The views of a scene show one set of named points, each view turned or mirrored, shifted and resized as a whole, with a little noise and some points left out.

Scene 1
View 1
Z885: [ -1  -2  30  -8  -9  40   3  27  12  15 -19  26  13  22   8 -26  18  16
 -12 -21 -36  17]
Z165: [ 31 -64   4 -20 -22  38 -38   6  22 -22  12 -32 -23  49 -14  34  12 -32
  96 -10  34 -49]
Z589: [-12   2 -16 -13  -2  32 -18   6  40  19  -7  29  36 -45 -14   8 -16  48
 -26  11 -12 -13]
Z942: [ 20 -25  39  -9 -14  41  -6  41  10   1 -14  16 -17  53   7 -33  32  -1
  17 -39 -21  22]
Z185: [ 21 -30  24  -5 -13  40 -16  39  22  -1 -11  21 -19  34   3 -31  23  14
  14 -29 -13  18]
Z667: [  3 -22  18  -3 -13  45 -10  21  17   4 -18  20   5  27  11 -17  16  15
  14 -13 -20  -1]
Z9: [-35  43  18 -14   2  31  21  11  12  41 -29  40  66 -31   3 -17  -4  44
 -71   1 -62  16]
Z354: [ 15 -18  45 -16 -17  36   1  26  -2   1 -10  -8  -5  63   4 -10  32 -27
  35 -33 -19   4]
Z504: [  1 -11  15 -22 -11  31  -8   5  15   7  -2 -10  22  15 -10  19   3  -8
  23  -5  -7 -24]
Z557: [ -8  17  20 -11   0  31   3  31  25  26 -18  43  27 -17  -3 -33   5  45
 -56 -17 -44  30]
Z51: [ 35 -38  17 -16 -12  31 -27  37  28  -6   7   5 -27  31 -13 -12  17   1
  30 -31   9   4]
Z44: [  7  19  33 -30  -2  17   6  29  11  23   0   4  23   7 -19  -9   9   2
 -28 -29 -27  17]
Z290: [ -5 -12  24  -7 -13  44  -2  15  10  11 -19  15  18  25  10 -11  15  10
  10 -11 -28  -2]
Z768: [ -1   6  18 -26  -6  25  -1  10  15  17  -1  -2  30   2 -15  13   1   0
  -3 -10 -18 -11]
Z296: [-12  12  -5 -31  -2  21  -8  -4  27  20   4  -2  49 -34 -26  34 -18  14
 -12  10  -7 -29]
Z193: [ 11  -8  -7 -26  -2  21 -22  12  37  10   9   4  18 -26 -30  18 -11  18
  -1  -3   7 -18]
View 2
Z290: [ -1  37   8   2  12 -16   1  -1   9  -9  -9  23  -3  -6  18  11 -20  38
  30  19 -19 -18]
Z768: [ -4  24  21 -12  11  -4  19  -1  -2 -21 -10   7 -10  -1  14   8 -16  22
  24  17  -1  -2]
Z589: [-20 -16  11  -3  14   1  23  19   0 -34  12  22 -17 -13   8   8 -32  26
  32   7  26 -25]
Z885: [ -8  33  17   6  15 -20  -9   4   2   4 -12  18  -1 -15   7  15 -21  25
  32  19 -15 -24]
Z296: [-11  -3  19 -16  13   9  39   6  -5 -46   2   8 -20   0  19   7 -21  22
  24  13  21   0]
Z504: [  9  34  14 -18   6  -4  27  -2   8 -23  -9  12  -7   6  18  -3 -16  33
  20  13  -9  -3]
Z185: [  6  43  10  -4   2 -25  -9   8  14  21 -14  23  10  -9  -8  -7 -23  29
  23   8 -20 -35]
Z193: [ -3   3  19 -21   3   3  32  14   4 -23  -2  11  -9   0   0 -10 -24  19
  17   3  19 -16]
Z44: [-13  26  34  -4  16  -8   2   2 -12  -1 -19  -1  -5 -13   4  16 -15   5
  26  23  -3  -7]
Z557: [-33   1  22  19  25 -15 -14  17 -12  -2  -1  17  -7 -31   1  31 -28  11
  42  19   9 -33]
Z9: [-45 -11  22  27  38  -7  -9   9 -23 -28   3  14 -22 -32  24  52 -24  15
  50  31  14 -15]
Z942: [  8  57  13  -1   5 -27 -15   0  12  24 -22  18  13  -9  -2   0 -18  29
  24  14 -32 -28]
Z51: [ 19  46  14 -22  -7 -18   9   8  18  15 -16  16  11   2 -14 -24 -21  26
  11   0 -15 -29]
Z354: [ 18  69  15 -10   4 -22  -1 -11  12  13 -27  12   9   2  12  -2  -9  32
  18  20 -38 -10]
Z165: [ 50  63  -1 -48 -21  -7  46  -6  38 -12 -15  20   8  32   6 -48 -14  52
  -4  -6 -26  -7]
View 3
Z354: [ 24 -15  10   9  -6   7  13 -41 -24  -6  36   5  48  16  23  41 -24   3
 -20 -19  13  10]
Z44: [ 32   3  31   5 -14  34  25 -52 -40 -28  -6  -9  32  22  21 -34   3 -10
 -16   4 -30 -11]
Z165: [ 16   2  23 -17 -14   6 -28  -1  38   2  31  54   7 -31 -46  66 -36  29
 -20 -20  58  17]
Z504: [ 12  -1  27 -15  -8  42   0 -20  -7 -12  13   5  19 -15 -13   3  -8  14
 -14   5 -12   2]
Z885: [ 18  -7  -3  -4  -1  15  27 -40 -32 -21  -7   3  50  16  33  -2  -2  -7
  -8   5 -38   2]
Z185: [ 26  -1 -12  -3  -2 -13  22 -37 -11 -21 -16  34  49  18  29  22  -9  -8
 -10  -7 -10   7]
Z193: [ 21  21  31 -26 -17  37   2 -18   3 -29 -32  28   3 -14 -23 -33   6   5
  -9  17 -28  -6]
Z290: [  8 -12  -4 -11   4  26  18 -27 -23 -13   7   0  46  -1  22  10  -6   5
  -8   7 -36   8]
Z942: [ 28 -12  -9   8  -3 -13  26 -45 -24 -15   6  19  57  26  38  32 -16  -9
 -13 -16  -3   9]
Z667: [ 11  -6 -12 -14   4  11  18 -24 -13 -15  -3  17  45  -1  21  18  -6   3
  -7   5 -28  11]
Z296: [  8  14  42 -31 -11  72  -1 -14 -11 -26 -15  -2   0 -28 -26 -49  11  15
  -9  28 -48  -9]
Z589: [  6  18   9 -38  -3  47  12 -12  -7 -33 -47  16  14 -21  -7 -49  20   4
   1  36 -73  -4]
Z51: [ 33   8   5  -5 -14 -14   8 -32   5 -19 -14  49  31  12   4  24 -14  -3
 -14 -14  17   5]
Z9: [   4   -4    8  -19    7   67   39  -38  -61  -34  -27  -39   44    5
   41  -71   28   -8    0   41 -113  -11]
Z768: [ 14  -2  29 -12  -8  50   9 -28 -24 -18   7  -9  24  -6   1 -18  -1   7
 -13  12 -32  -4]
Z557: [ 19   5  -6 -13   1  28  41 -45 -44 -37 -43  -2  47  22  43 -50  20 -18
  -2  23 -81  -7]
View 4
Z589: [ -3  -3 -19  35  -1  36   3 -62  13 -12  -1 -31  -7 -22 -14 -23 -33  12
  33  40  28 -24]
Z193: [ -4  -3 -21   0  -1  18  11 -51  -1  -4 -15  12 -19 -22  -8  -8 -27  23
  25  37  -1 -35]
Z44: [-40 -14 -20  -6 -35  -2  28 -29  13  26 -32 -18 -37 -19  13  25 -17   1
   4   0  34   0]
Z667: [-51 -27 -18  -9  26   5  14 -22  -3  39  17 -40 -26 -23   7  15   6  35
  30   5   7 -16]
Z165: [-42 -29 -19 -64  73  -2  31 -16 -30  33  19  68 -14 -26  17  32  14  73
  25  21 -79 -71]
Z51: [-32 -16 -24 -50  12 -17   0 -23 -30  51  -6   3 -59 -24  -7  11   5  46
  27  13 -35 -21]
Z185: [-50 -25 -21 -30  13 -10   0 -18 -19  59   8 -40 -52 -21   0  14  11  39
  30  -2  -6  -5]
Z557: [-30 -12 -19  29 -35  13   0 -43  16  23 -12 -80 -37 -18  -8  -7 -21  -2
  24   7  61  16]
Z942: [-64 -32 -19 -36  11 -18  12  -7 -13  67   6 -41 -53 -21  12  32  18  36
  21 -14   0   0]
Z504: [-38 -20 -18 -10  21  14  35 -30   6   9  -1  14  -6 -22  18  24  -8  28
  15  17  -4 -37]

Which points are out of place in each view (at most two, in the order of its rows)? Write none if all are in place.
view 1 => Z885
view 2 => none
view 3 => Z768
view 4 => Z51
